Points on a hilly landscape, in no order, each with its height.
A ball rolls from a point to the lowest of its 3 nearest points, and stops where none of them is lower. Distance is the straight distance between rows; heights are no part of it.
j_590 height 833: [ 20.6 -11.1 -22.4 -12.4  -5.8  -1.9 -38.6  -3.7  12.9 -13.0  -7.4 -72.3
 -37.6   9.7  -1.0 -18.0 -65.6 -12.0  41.9  13.7]
j_391 height 569: [ -1.7  13.2  29.8  -3.3  17.8 -15.5  19.5  14.0 -30.9  36.5  -0.3   2.6
  17.6  -3.7  27.0  23.8   4.4  20.8 -10.4   7.7]
j_546 height 441: [-28.2  -9.3  24.0  44.3  10.9 -15.6  10.3 -47.9  16.2   4.5   5.2  20.0
  33.9  -2.2  -9.0 -25.7   7.2   8.8 -41.2 -26.3]
j_582 height 504: [  8.3  16.4  14.0 -15.8  14.2 -17.4  21.3  27.3 -39.8  32.7   2.1  -2.2
   0.9  -2.5  30.3  30.4 -10.2  15.2   6.8  31.0]
j_900 height 456: [ 14.7   6.4  -7.6   2.6  21.8   6.4  -3.9   0.8  -7.2  -5.1 -13.8   7.3
   1.6 -30.6   6.2  22.1 -12.0 -29.2  10.9  -7.4]
j_623 height 204: [ -8.0   0.5   8.8 -37.0  -9.6  -9.7  17.5  36.4  -9.7   5.4  18.5  12.5
   3.4  13.3  19.6   8.9  26.8  22.8  17.8   8.3]
j_995 height 842: [ 12.5   7.7  26.0  45.4 -49.5 -23.9 -14.5 -23.4  15.4  10.3 -13.7 -55.0
  -4.9  63.8 -13.9 -31.7 -79.1   3.0 -37.6  44.0]
j_798 height 879: [ 19.6  -2.5  33.9  31.3 -54.3  -5.2   1.6   6.5  -1.0  32.1 -13.2 -31.3
  12.1  70.2   4.3  -5.5 -66.1   7.2 -40.3  46.1]
j_950 height 555: [ 20.5  -9.4   1.9   7.2 -41.5 -10.5   5.6  11.6  22.2 -24.1  13.1  19.3
  13.7  23.2  17.5 -29.1 -24.5 -24.4  -3.9  27.7]
j_545 height 822: [-30.4  -6.6  43.0  25.4  21.7  -7.1  21.9 -21.4 -13.1  33.2   4.7   1.9
  35.8  23.0  12.6  -1.5  20.6  49.8 -35.3 -25.4]
j_423 height 425: [ 25.7 -21.3 -38.6  -6.4 -22.2   6.4  -3.9  11.9  21.2 -31.5   2.2  25.7
 -12.2   3.9  -2.1  -7.3 -28.8 -49.6  31.1  22.9]
j_279 height 366: [ -4.7  -8.2  18.7  27.1 -16.6 -11.6   0.9 -23.4  31.2 -18.9  12.5  25.9
  22.9  -0.5  -0.3 -29.8   9.4 -10.5 -26.0 -13.2]
j_61 height 872: [  0.6   8.6  23.1  52.8 -35.1 -27.5 -17.8 -39.7  11.3  23.9 -14.3 -65.2
  -3.7  52.5 -20.0 -33.5 -81.6  10.0 -36.2  35.3]
j_843 height 754: [ 19.1  -6.8 -14.2 -27.1   6.9  -6.9 -11.5  10.5 -14.5   2.0  -4.4 -64.9
 -34.3  20.4  13.4   0.5 -63.3  -1.8  43.9  30.8]
j_823 height 472: [ -9.0  11.7 -37.5 -46.9  34.1  18.8   7.3  24.0 -21.0  17.4 -10.7  26.7
 -28.7 -28.3  -3.0  36.0  14.1 -25.4  37.2  13.1]
j_99 height 294: [ 21.1  -1.2  -7.9  21.8  -4.6  -3.1  -5.1 -11.8  15.3 -17.5  -7.8  14.4
   3.1 -24.4   1.1  -3.8 -23.6 -38.8   0.5  -6.1]
j_367 height 586: [-17.1  -7.7 -14.0 -60.4 -28.6  -2.5  14.4  42.9  -2.2  -2.8  33.8  12.1
 -10.7  25.0   7.6   1.8  46.8  33.1  38.1  20.5]
j_730 height 554: [-10.7   7.0  -8.7 -10.8  -2.4  18.9   0.4   9.8  -4.3 -50.3  16.2 -40.5
 -32.8  13.1 -21.2  -5.0  72.8  54.9  -0.4 -23.5]
j_238 height 275: [-20.9  35.7 -20.6 -24.6  25.3  36.3 -22.6  10.2 -16.9 -35.3  -2.8 -39.7
 -30.7 -15.5 -35.9   9.1  82.9  53.0  -6.9 -33.4]
j_265 height 436: [-34.9  24.1 -22.8 -61.0  27.6  29.8 -16.0  23.3 -12.9  -4.9  -3.1  14.1
 -21.4 -29.3 -19.4  17.0  72.3  15.5  25.0 -20.7]
j_404 height 464: [ 15.6  -3.6 -23.3  12.7  -7.1  16.0 -13.9  -9.1  21.9 -26.0 -16.9  32.1
   2.2 -35.9 -11.5   5.5   1.1 -42.9   6.1 -20.5]
j_699 height 756: [ -6.5  16.5 -15.0  -9.6  14.8  46.8 -26.6  -5.4   5.7 -10.1 -35.7  33.5
   3.7 -45.9 -13.2  22.0  39.3 -19.1   2.1 -44.9]
j_965 height 652: [ 26.7   6.5  -2.0   2.4  20.3  -9.4  -1.8   4.5 -21.4  12.6  -8.6 -49.3
 -17.4  -0.2  19.5  11.8 -49.8  -5.4  17.6  20.6]
j_600 height 433: [ 13.2  -8.6  -3.2 -10.4 -20.8  -9.7  15.5  28.0   0.3  -9.4  13.2  19.6
   6.6  16.7  21.3  -4.8 -12.8 -13.2  14.3  21.8]
j_83 height 817: [ -8.0   6.4  -6.1   1.6   0.9  32.3 -24.7 -11.8  23.7 -28.7 -17.1  25.4
   8.5 -33.5 -16.8   0.7  45.9  -9.9  -9.1 -47.4]
j_71 height 544: [-32.4  12.6 -39.4 -66.9  29.6  25.5   1.1  23.2 -19.0  16.7 -14.0  34.0
 -25.7 -26.5 -18.2  31.0  42.8 -15.1  39.2   0.1]
j_359 height 546: [ 28.5   4.4 -18.4   5.2  24.1   4.5 -10.9  -6.3 -11.5  -2.3 -16.7 -30.6
 -18.9 -27.8   3.1  19.9 -39.6 -29.5  19.0   1.3]
j_198 height 524: [-16.8   0.6   1.0   0.5   0.9  19.3 -14.4  -3.5  10.6 -49.8  11.4 -20.4
  -7.4  -1.6 -19.5 -19.8  63.0  37.0  -9.5 -42.2]
j_654 height 941: [ -2.0  -3.5 -14.7  -9.0  -5.7  21.5  -7.8   8.1  20.6 -35.8  -0.2  34.0
   1.0 -22.3  -5.3  -5.5  29.7 -18.7  12.7 -22.0]
j_744 height 647: [ 10.0  13.1   9.2  39.3  36.4  -6.2   0.5 -27.4 -16.1   8.3 -15.4 -24.1
   6.5 -32.9   2.2  14.3 -27.8 -20.0 -12.3 -13.7]
j_664 height 258: [ -1.7  -7.3  -5.9 -37.7 -15.4  -2.1  16.3  41.2  -3.7  -6.7  18.4  30.7
   1.9  14.8  17.2   5.1  17.8   5.3  28.2  18.4]
j_165 height 666: [ 15.5  -4.3  10.7  36.7 -35.3 -24.6   6.0 -13.1  23.8  -7.1  13.2  11.1
  19.4  26.5   5.2 -33.7 -34.3 -20.6 -26.4  24.3]
j_616 height 529: [ -7.3 -16.6  14.7  21.5 -27.1  -9.3  -4.3 -22.1  42.0 -38.3  26.4  17.2
  15.8   5.2  -6.7 -46.1  33.4   5.0 -22.2 -21.1]
j_185 height 699: [-21.2  24.3  20.0 -30.1  30.2   5.8   5.5  14.4 -25.7   9.5   7.4   4.1
   6.9 -22.3  10.6  14.6  54.0  30.1  -2.0 -18.7]
j_661 height 828: [ 26.0   1.2  18.7  21.7 -25.4 -16.6  -1.7   3.7  -7.4  16.9  -8.8 -49.9
   0.0  40.0  10.2  -6.8 -68.0   4.3 -15.1  37.0]
j_839 height 500: [  1.5  -3.2   7.8  32.6  -2.4  -8.6  -3.6 -24.7  21.0 -12.6  -1.3  19.7
  21.8 -24.2  -4.2 -16.7   2.2 -25.5 -20.8 -19.5]
j_388 height 442: [ 12.4   6.8  20.8 -25.3 -16.6 -13.7  19.0  39.7 -30.7  49.9   5.5   3.0
   8.6  19.1  28.1  26.2  -5.0  25.0   3.5  35.9]
j_73 height 794: [ -7.3 -19.4  33.3   3.2 -23.9  -6.9  17.6   1.9  10.2   0.7  16.9   1.8
  23.5  31.9  13.7 -22.2  31.1  39.0 -20.3 -13.0]
j_784 height 357: [ -2.4   0.6  27.4 -25.6 -16.9 -13.5  20.3  32.7 -16.9  33.9  14.6   8.8
  13.6  18.0  23.5  10.4  23.7  39.6  -1.1  11.8]
j_962 height 562: [-41.8 -17.6  25.7  55.7  23.2 -21.0  16.0 -60.2  15.8  28.8   1.8  17.4
  47.0  14.9  -7.6 -19.6 -10.9  29.2 -47.9 -11.2]
j_151 height 563: [  3.8   5.0   1.7  14.9  11.4   5.6  -2.5  -9.9   6.1 -13.2  -5.2  22.1
  14.4 -27.8   1.1  -2.1   7.8 -23.6  -8.1 -25.2]
j_895 height 831: [ -4.5  -0.2  20.9  62.7   8.1 -25.7   6.0 -46.7  -4.1  29.3  -9.2 -19.2
  22.3  17.5  -4.4 -12.3 -59.2   2.6 -42.1  11.6]
j_220 height 551: [  8.4 -11.2   6.1  24.0 -45.1 -21.5   0.7 -17.4  45.7 -25.6  24.2  32.3
  19.1  10.0  -6.7 -48.1  -6.4 -24.5 -24.2  12.6]
j_892 height 767: [ 20.4   1.3  12.7  38.9 -27.4 -26.0  -3.6 -14.5  11.9  -4.8  -3.3 -29.2
   2.3  30.2  -1.5 -25.5 -63.5 -16.3 -22.3  33.1]
j_250 height 692: [  9.2  -3.0  23.1  28.9 -13.9 -14.0  14.5  -1.4  -2.4   3.2   6.5   7.6
  22.3  13.5  13.2  -9.0 -21.8  -6.8 -21.1   6.6]
j_230 height 640: [-24.3 -13.9  17.4  25.9  -4.3  -1.5  -0.5 -33.7  30.5 -32.9  17.1   3.6
  14.6   6.5 -13.8 -36.8  44.2  28.7 -31.5 -37.8]
j_500 height 882: [ -8.1 -17.1  51.2   8.3  -8.8 -10.8  25.8   3.9 -14.9  50.8   2.0   6.0
  36.2  36.4  16.4   5.3   7.6  50.3 -32.5   2.3]
j_66 height 570: [-21.3   0.2 -25.2 -56.8  10.6   4.5  12.1  33.4 -12.3   4.8  13.3  35.7
 -15.0  -3.0   2.8  18.5  25.9 -10.0  41.0  21.0]
j_242 height 846: [ 18.4   0.3   0.9   5.3 -26.3 -15.0 -25.0  -1.0   5.6  -7.3  -8.4 -71.6
 -20.4  33.2   9.4 -23.7 -74.3  -3.0  14.9  29.8]
j_649 height 775: [ -9.8   5.1  10.7  68.4 -10.7 -32.8   5.2 -59.4  15.4  29.9   0.0 -17.5
  13.8  28.1 -25.9 -31.8 -68.8  -2.0 -49.9  25.0]
j_743 height 307: [-21.6  16.7  -6.7 -26.0  24.2  38.5 -22.8   5.7   0.9 -21.9 -12.9   7.6
  -3.8 -29.6 -17.8   6.2  66.8  12.3   3.3 -46.5]
j_689 height 705: [ 23.2  -3.9  22.5   9.4 -31.5 -14.1  12.1  21.3  -6.1  12.4   4.4   5.9
  18.5  36.8  20.2  -5.6 -31.8   1.0 -13.4  32.9]
j_926 height 641: [ -9.3   2.5 -28.3 -53.2  11.4 -13.3  20.5  38.0 -28.5  29.6   7.3  21.1
 -24.9   0.8  16.1  29.8  -2.0  -6.5  39.9  47.4]
j_567 height 550: [ 18.5   7.5 -20.4  27.8  -3.0  24.4 -27.0 -27.9  20.6 -12.2 -38.7  31.4
   4.1 -48.8 -19.1  14.7   4.5 -38.3  -6.8 -38.1]
j_810 height 655: [ 24.5   3.5  17.3   1.3  -7.7 -12.9  15.9  23.3 -25.4  27.0  -1.4 -19.1
   5.0  24.9  21.6  13.2 -39.7   5.5  -2.8  32.7]
j_84 height 350: [-20.1  -6.1  28.9  12.4   7.9  -3.5   9.3 -10.3   3.2 -11.2  11.9  10.3
  21.8   4.5   5.2 -16.5  37.7  24.1 -23.0 -33.5]
j_25 height 819: [-41.6   8.7 -37.9 -75.2   8.4  11.9   3.9  31.8 -13.2  -4.4  15.8  21.6
 -33.5  -3.4 -14.8  15.2  68.3  13.5  43.7   8.2]
j_208 height 490: [  2.2 -23.2  13.4 -28.1 -54.2   1.0  10.8  32.1   8.3  -8.5  33.5  -3.8
  -0.3  46.2   9.6 -17.5  47.8  57.5   8.7  13.3]
j_584 height 751: [ 21.2  -0.4 -10.9  10.5  -0.8 -12.4 -28.2 -14.3   2.7 -11.4  -7.2 -70.3
 -22.6  -2.4  -0.3 -11.4 -68.6 -11.0  19.2   6.2]
j_393 height 564: [ 31.1 -10.9 -38.8  -5.0   9.8   2.4 -20.6  -3.4   2.2 -15.2 -14.8 -37.1
 -37.4  -7.1  -4.6   7.3 -56.9 -32.2  38.9  10.2]
j_379 height 421: [ -0.2 -16.0  29.9 -24.4 -45.3  -7.9  17.7  38.7  -7.1  34.1  19.9   3.0
  19.6  41.1  21.2  -1.1  27.1  48.4  -3.0  17.8]
j_691 height 411: [-26.8  19.4 -18.9 -54.6  32.2   3.1  12.4  25.6 -26.1  26.0   0.1  22.2
 -20.5 -30.7   5.5  36.5  30.5  -1.6  30.8  21.3]
j_92 height 908: [ -0.6 -19.3  44.7  25.4 -24.9 -10.8  18.4   1.0  -3.4  45.5  -1.1   7.3
  35.4  48.2  13.8  -1.1 -19.6  25.4 -44.2  16.6]
j_555 height 474: [-22.7   4.4 -34.6 -60.3  26.6   8.8  14.9  30.2 -22.6  20.2   2.0  28.4
 -26.7 -15.9  -3.9  32.9  22.8 -19.2  40.3  24.1]
j_693 height 830: [ 16.0   1.4 -26.0 -43.0   6.7 -12.8   3.3  24.6 -33.5  36.8  -0.6 -54.6
 -49.5  20.9  12.1  24.3 -54.3  13.5  48.3  57.8]
j_149 height 635: [ 21.2 -13.7 -40.3 -27.2  10.7   1.8  -2.8  16.0  -9.2  -4.4  -3.8 -32.9
 -44.6   8.5  -0.8  10.6 -51.2 -26.6  52.4  26.5]
j_805 height 715: [ -7.6 -12.3  11.2   0.4 -25.2   0.8   3.5   4.4  20.4 -44.1  29.9  -9.1
  -1.1  21.8  -2.3 -30.6  55.0  37.5  -6.0 -19.7]
j_770 height 497: [ 29.6  -5.7 -31.4  11.9   8.1   9.2 -22.6 -10.4   5.6 -14.6 -26.6 -21.5
 -21.2 -23.8 -10.2  16.7 -41.3 -38.1  26.8  -5.0]
j_26 height 354: [-21.0 -15.7  27.4  33.6 -12.5 -20.3   8.6 -31.2  27.1  -5.1  15.2  20.4
  32.4  15.6  -2.8 -37.1  11.4  13.9 -39.8 -13.0]
j_755 height 437: [ 29.0 -18.8 -54.4  -4.7  -1.0  18.6 -17.6   1.2  13.3 -19.4 -19.7   3.6
 -38.1  -8.5 -14.2  16.3 -39.7 -51.5  42.7   4.4]
j_996 height 602: [ 22.9   7.9  -0.7  35.2  20.6  -6.7  -5.6 -21.1 -10.6   4.8 -12.6 -32.5
  -2.5 -20.3   9.6   7.9 -43.6 -20.7  -3.2  -4.9]
j_451 height 680: [-26.3  -3.3 -25.5 -65.4  -9.9  11.5   8.9  35.8  -0.2 -12.2  26.3  24.3
 -17.3  11.2  -2.4   4.1  50.2  14.1  44.2   9.4]
j_9 height 832: [-15.8  -3.3 -31.5 -48.2   1.1  25.2  -2.8  27.1   8.3 -23.8   9.2  37.4
  -9.1  -5.1  -8.1   6.0  44.1  -6.6  33.0  -8.8]
j_988 height 744: [ -4.6   5.9  10.1  63.7  25.7  -8.6  -0.3 -50.1  -2.0  12.4 -11.0   1.9
  23.2 -31.7 -14.1  -1.7 -24.5 -22.5 -32.3 -27.4]
j_434 height 653: [ 22.9   5.2  -7.9  36.9  25.4   2.6 -34.1 -45.4  -1.7   2.0 -25.6 -63.4
 -15.0 -41.5  -9.9   4.1 -48.5 -16.5   6.6 -22.0]
j_906 height 575: [ 10.9  10.8  -9.8 -38.7   9.9 -18.9  21.0  34.6 -39.1  37.6   3.1  -5.5
 -22.6   4.2  21.9  31.8 -19.5   3.9  27.7  50.7]
j_490 height 703: [ 20.6  12.5  -8.1 -15.4  31.7  -7.7  11.2  15.5 -31.4  18.8  -6.2 -25.7
 -21.7 -15.0  18.7  33.0 -34.1  -5.0  21.8  24.8]
j_563 height 487: [-18.1   9.2   9.0  -8.2   6.8  14.9  -4.1   5.3   7.8 -27.1   4.2   9.5
  10.1 -17.3   0.3  -2.5  46.7  11.4   0.0 -35.3]
j_658 height 574: [-22.0  -1.3  10.8  64.3  10.0 -27.3   8.1 -68.6  21.3  16.2   6.9  22.3
  33.4  -6.1 -25.6 -28.9 -24.9  -8.7 -51.0  -7.4]
j_615 height 668: [ -9.5  -5.8   6.7 -10.2  -9.2   8.2  -2.1   6.9  18.4 -37.8  16.0  10.1
   7.4   2.2  -1.1 -19.8  49.3  16.8   0.9 -26.4]
j_990 height 438: [-31.1  -7.1  27.8  16.0  21.6   4.2   2.0 -24.4   2.9 -16.4   9.8 -10.4
  12.1   1.6  -8.3 -20.7  52.8  47.7 -28.3 -44.8]
j_284 height 667: [-12.0 -12.6  25.1  50.2  -8.5 -27.1  13.0 -40.6  16.5  16.0   1.7  17.8
  33.5  25.1  -3.5 -24.9 -29.6   5.0 -50.0   6.8]
j_613 height 925: [ 14.1  -7.5  41.7   2.5 -27.9  -8.5  19.6  25.2 -20.3  51.9  -2.2  -3.1
  25.1  45.6  22.2  12.7 -22.4  27.7 -28.1  29.6]
j_22 height 700: [ -1.1  10.2 -19.0 -16.1  22.3  29.8  -8.2  10.3  -2.2 -10.3 -19.5  30.6
  -1.7 -37.7  -2.4  27.0  21.2 -25.8  18.1 -21.0]
j_193 height 236: [-11.7  -7.1  20.2  23.0  -2.7  -9.1   2.2 -22.5  22.1 -14.1   7.3  16.9
  25.6  -6.1  -1.5 -23.9  24.3   5.1 -25.4 -28.9]
j_537 height 278: [-24.9  36.8 -10.7 -52.2  53.1  23.9  -7.6  19.2 -30.0  23.1 -18.9  18.9
 -10.0 -52.4  -5.3  39.9  45.1   0.8  13.1 -10.4]
j_596 height 257: [ 26.3 -12.3 -25.9  18.5 -26.0  -3.4 -15.0  -5.3  28.6 -31.0   1.0  20.2
  -5.2 -11.8  -5.7 -14.5 -27.5 -50.5   9.9  10.0]
j_57 height 738: [  6.3   7.6 -26.0 -29.0  32.7   1.7  12.7  22.6 -28.0  11.6  -5.3   0.4
 -27.9 -18.7   9.8  33.9 -18.3 -14.7  34.0  24.6]
j_702 height 561: [  5.2   1.0  -3.6  23.8  -3.7   7.9 -16.0 -22.0  22.6 -19.1 -13.4  29.8
  14.4 -36.0 -14.4  -6.1  13.5 -35.6 -12.4 -29.5]
j_298 height 402: [ 10.2  14.8 -16.2 -11.4  40.4  17.5  -6.3   7.0 -20.4   8.6 -18.0   5.2
 -12.8 -40.6   5.6  37.8  -6.8 -23.0  20.2  -3.7]
j_380 height 714: [ 26.0   3.7   5.8 -19.7 -14.4 -13.1  10.5  35.8 -31.3  37.1  -1.7 -33.3
 -16.4  34.4  26.8  20.5 -53.0  10.8  15.0  54.8]
j_783 height 552: [ 24.8   7.5 -26.7  13.4  20.2  31.8 -22.8 -20.1  -2.8  -3.9 -41.6  -1.8
 -16.7 -46.2  -8.2  32.2 -21.5 -40.1  20.8 -20.9]
j_326 height 706: [ -0.1   1.6  23.6  33.0  19.5 -10.1  14.3 -16.4  -9.0  13.2   1.8   9.0
  27.4  -4.4  12.4  -4.5  -8.9  -1.7 -24.2 -14.4]
j_374 height 587: [  4.7   8.1  -7.2  35.4   8.0  17.6 -20.9 -33.2  14.7  -6.0 -29.4  25.2
  12.2 -52.1 -21.2  11.2   7.0 -34.5 -17.1 -38.7]
j_216 height 622: [-14.2   6.7  18.3 -17.6   6.5   0.3   8.9  16.7  -8.2  -5.4  15.7   6.4
  11.9  -5.7   9.7  -0.7  42.8  33.4  -1.3 -18.5]
j_519 height 403: [-21.5  16.6   0.4   0.7  23.4  29.1 -19.2  -3.7  -1.5 -37.8   0.0 -31.0
 -11.7 -13.3 -25.2  -3.5  76.3  43.1 -18.2 -51.5]
j_292 height 489: [  5.2 -14.7  16.3 -20.8 -35.4  -5.4  16.1  34.8   4.7   1.4  19.6  16.6
  19.2  33.3  25.4  -8.3  13.9  20.3   0.5  18.2]
j_572 height 778: [ 17.4  -4.6 -37.3 -20.3  25.0  12.9  -4.4  12.2 -10.6  -3.1 -13.0  -1.2
 -30.9 -17.1  -3.9  27.9 -27.5 -38.6  32.9   8.2]
j_852 height 337: [-28.1  25.8  -6.4 -40.6  35.0  28.1 -11.7  14.4 -15.2  -1.0  -8.1   6.4
  -7.0 -36.6 -11.2  18.2  68.3  15.6  10.8 -28.1]
j_908 height 510: [-16.9  -2.8  22.0  13.4   9.4  10.0   4.6  -7.9  -3.9 -22.7  16.0 -33.0
  -8.3  14.4 -10.3 -13.8  62.3  67.5 -23.4 -34.2]
j_321 height 595: [ 19.5  -4.7 -43.4  -1.4   3.6  35.2 -22.1  -5.2   9.9 -12.2 -41.6  34.1
 -17.7 -33.0 -15.6  26.7  -8.8 -48.6  26.5 -16.0]
j_498 height 697: [ 23.5   0.7 -24.5 -21.4  24.7  -3.8  -8.1  12.4 -24.4   6.0  -7.4 -41.3
 -35.7  -1.9   6.8  18.5 -48.4 -14.0  40.0  23.9]
j_467 height 565: [ -2.7 -16.9   7.8 -25.2 -41.6   4.9   8.4  23.8  14.9 -30.5  29.5  -6.3
  -2.2  37.1   8.7 -20.9  52.1  47.5   9.7  -3.5]
j_949 height 939: [ 20.4 -12.1  41.0 -16.6 -54.5   1.9  11.5  46.9 -12.6  67.7   0.4   2.1
  20.2  53.4  12.7  16.1 -11.0  22.6 -23.1  43.7]
j_870 height 355: [ -4.6  20.1  -2.3 -27.8  36.8   0.3  11.9  23.9 -30.2  22.4  -3.2  13.7
  -7.6 -29.7  14.0  35.5  15.1  -5.3  16.3   8.4]
j_346 height 717: [  3.2   0.7  11.3  56.0 -16.8 -34.4   5.3 -43.3  24.6   6.2   8.5   3.5
  20.2  17.3 -14.5 -32.0 -47.3 -14.6 -43.6  18.0]
j_227 height 875: [-10.8   2.6  -3.2  29.6 -10.1  12.1 -25.2 -32.7  39.6 -26.5  -9.4  27.8
  17.8 -38.1 -24.6 -19.6  43.3 -14.0 -22.3 -52.9]
j_794 height 859: [-11.5   4.7   7.2  74.7  21.0 -31.5   6.2 -70.6   7.1  33.2  -1.6 -22.5
  20.9   4.1 -22.3 -14.8 -66.6  -3.1 -45.5   5.2]
j_409 height 755: [  9.1   6.3  13.1  10.6  14.6  -9.8  12.6   4.6 -16.5   5.8   1.5   3.9
  14.3  -7.6  14.9  10.8 -13.4  -8.1  -7.0   0.1]
j_921 height 815: [ 19.5   9.2   4.1  41.5 -11.3 -29.1  -9.7 -28.4   5.0  -4.4  -3.0 -46.5
  -1.3  12.9  -3.3 -20.8 -66.4 -19.9 -14.2  16.2]
j_343 height 580: [  4.2  -0.6 -17.4 -15.5  11.1   7.5   5.3  15.1  -1.2 -10.7  -1.2  23.9
  -3.8 -13.6   3.5  12.3   1.1 -29.2  20.3  -4.2]
j_295 height 81: [ 30.1   0.5 -12.0  31.3 -18.7 -12.8 -10.1 -14.0  19.5 -22.4   1.7   2.7
  -0.4 -14.0  -6.4 -15.7 -39.6 -40.3  -3.6   7.1]
j_714 height 713: [-24.6   4.5  37.7  -9.0  13.2  -3.9  12.4   3.3 -19.2  10.3  13.5  -9.0
   9.5   6.4   9.8   0.1  53.7  58.0 -19.6 -25.5]
j_738 height 711: [-23.9  -7.2   4.1  35.4  -3.3   8.0 -17.2 -46.2  38.1 -41.2   6.7  -4.0
   3.2 -11.2 -38.5 -37.7  61.2  21.9 -34.7 -52.0]
j_353 height 560: [-22.3  -2.9   6.0  50.3  -1.7 -13.7  -8.2 -64.0  40.5  -4.8   7.2  29.8
  23.9 -26.1 -42.0 -36.2  19.4  -6.1 -40.8 -37.2]
j_733 height 76: [-17.6  10.5 -20.8 -37.9   9.2  39.7 -23.5  17.8   2.3 -35.6  -3.5   3.7
 -11.7 -18.9 -21.4   1.8  68.9  18.6  13.3 -40.9]
j_888 height 651: [  3.1  -4.7 -36.7 -45.1  13.8  -8.5  19.7  33.3 -25.4  23.9   8.6  -1.0
 -40.2  16.9   8.7  28.4 -28.3 -16.8  48.4  50.8]
j_43 height 740: [  4.4  21.3  -9.4  -3.4  32.9  35.4 -17.4  -8.0 -10.2   1.6 -38.3  24.7
   0.4 -52.3  -4.5  35.6  14.8 -24.7   3.9 -35.7]
j_644 height 761: [  9.0  -0.6  14.5  48.9   0.5 -25.5   6.2 -30.9   3.5   5.8   0.0  -7.2
  15.4   1.8   2.5 -12.2 -40.7 -18.7 -29.2   3.8]
j_360 height 695: [ 19.5  -4.3  -7.0   4.0  17.0   1.3 -37.9 -25.5  -0.7   1.1 -15.9 -80.6
 -22.5 -22.8   2.6 -10.5 -57.4  -6.0  27.6  -6.0]
j_286 height 637: [ -6.5  10.3  20.3   9.8  24.7   3.9   7.1  -4.8  -9.4  -2.1  -0.4  13.0
  21.8 -27.1   7.3   5.0  19.4  -1.6 -11.0 -26.7]
j_807 height 553: [  8.0  -7.4   5.8  12.9 -15.2  -9.5   4.0  -1.1  16.9 -20.9  12.7  22.2
  16.5  -1.2   7.7 -18.4  -3.0 -19.9  -7.9  -2.2]
j_377 height 677: [-25.9   1.8 -31.7 -56.2  15.3  31.8  -7.6  25.6   0.6  -9.9  -4.5  37.9
 -20.1 -15.8 -12.7  14.6  46.5 -11.5  35.7 -13.3]
j_462 height 704: [ -2.7 -14.9  16.5   7.1 -35.1  -8.0   7.6   1.0  23.7 -25.4  24.0  22.2
  19.8  19.7  12.0 -35.7  16.3   7.5 -13.6  -0.3]
j_740 height 905: [ 12.1 -12.6  44.6  31.1 -39.3  -5.1  11.8   6.2  -5.3  55.0 -15.0 -11.7
  23.3  64.9   4.1   1.1 -46.0  18.3 -47.4  34.3]
j_799 height 762: [-24.7 -17.7  38.9   6.0  -3.5  -5.3  12.7  -7.4  -3.6   8.0  15.8  -8.2
  18.2  27.6   7.2 -14.2  46.3  64.4 -30.5 -22.0]
j_221 height 707: [  1.5 -14.3  27.1  47.5 -33.6 -24.2   9.4 -21.6  14.9  19.4   1.2   8.9
  27.7  45.0   2.8 -27.0 -43.4   0.1 -48.6  30.7]
j_236 height 669: [-51.0  11.0 -52.9 -83.1  19.4  34.8  -7.5  23.6 -10.4  12.4  -3.1  34.7
 -42.3 -10.7 -35.9  20.4  69.6 -10.2  40.4   2.4]
j_287 height 491: [ 29.0 -10.6 -29.2   3.9 -11.6  -6.3 -10.5   8.5   5.2 -22.1  -0.2 -16.0
 -16.5   8.9   4.4  -3.2 -53.5 -36.3  21.9  23.2]
j_650 height 571: [ 24.1  -1.2  -8.8   2.5  -0.4 -10.2   4.7  15.9  -8.1  -5.0   2.6 -19.9
 -10.3  11.3  19.7   3.3 -47.5 -15.3  16.0  28.1]
j_575 height 321: [-12.5  31.3   7.8 -24.7  48.8   0.4  11.4  15.0 -35.3  27.1  -8.1   9.7
  -0.8 -47.1  11.5  37.9  19.4   4.7   5.4  -0.8]
j_973 height 364: [ 27.5 -10.6 -34.9   0.5  -2.9   8.1 -11.2   0.0  15.6 -22.4  -6.0  18.4
 -11.7 -13.4  -1.5   7.0 -24.3 -47.7  25.4   4.8]
j_573 height 430: [ -6.3  -8.9   3.9 -31.3 -28.0   2.8  10.9  31.7   4.1 -17.5  26.6  11.5
   4.2  18.9  14.8  -9.4  41.1  23.5  15.7  -0.1]
j_992 height 766: [-14.6 -14.3  34.2  -3.7 -15.8  -1.6  14.6   6.3  -2.2   0.7  20.8 -18.6
   5.1  30.9   3.8 -14.0  50.7  67.3 -18.5 -22.7]
j_922 height 685: [ -1.4 -18.9 -43.2 -39.8  -1.1  20.2  13.3  25.1   3.0 -14.0   8.5  42.6
 -23.7  12.7  -6.7  10.8   2.6 -40.3  49.1  16.5]

Where does a ball stop that starts at each point below?
j_374 => j_295
j_950 => j_623
j_926 => j_537
j_908 => j_193
j_730 => j_733
j_198 => j_733
j_380 => j_623
j_321 => j_295
j_286 => j_193

Two balls start at each pair of points below. Name the first point that both come to, or write -.
j_805, j_208 => -
j_9, j_71 => j_691
j_755, j_654 => j_295
j_236, j_922 => j_691
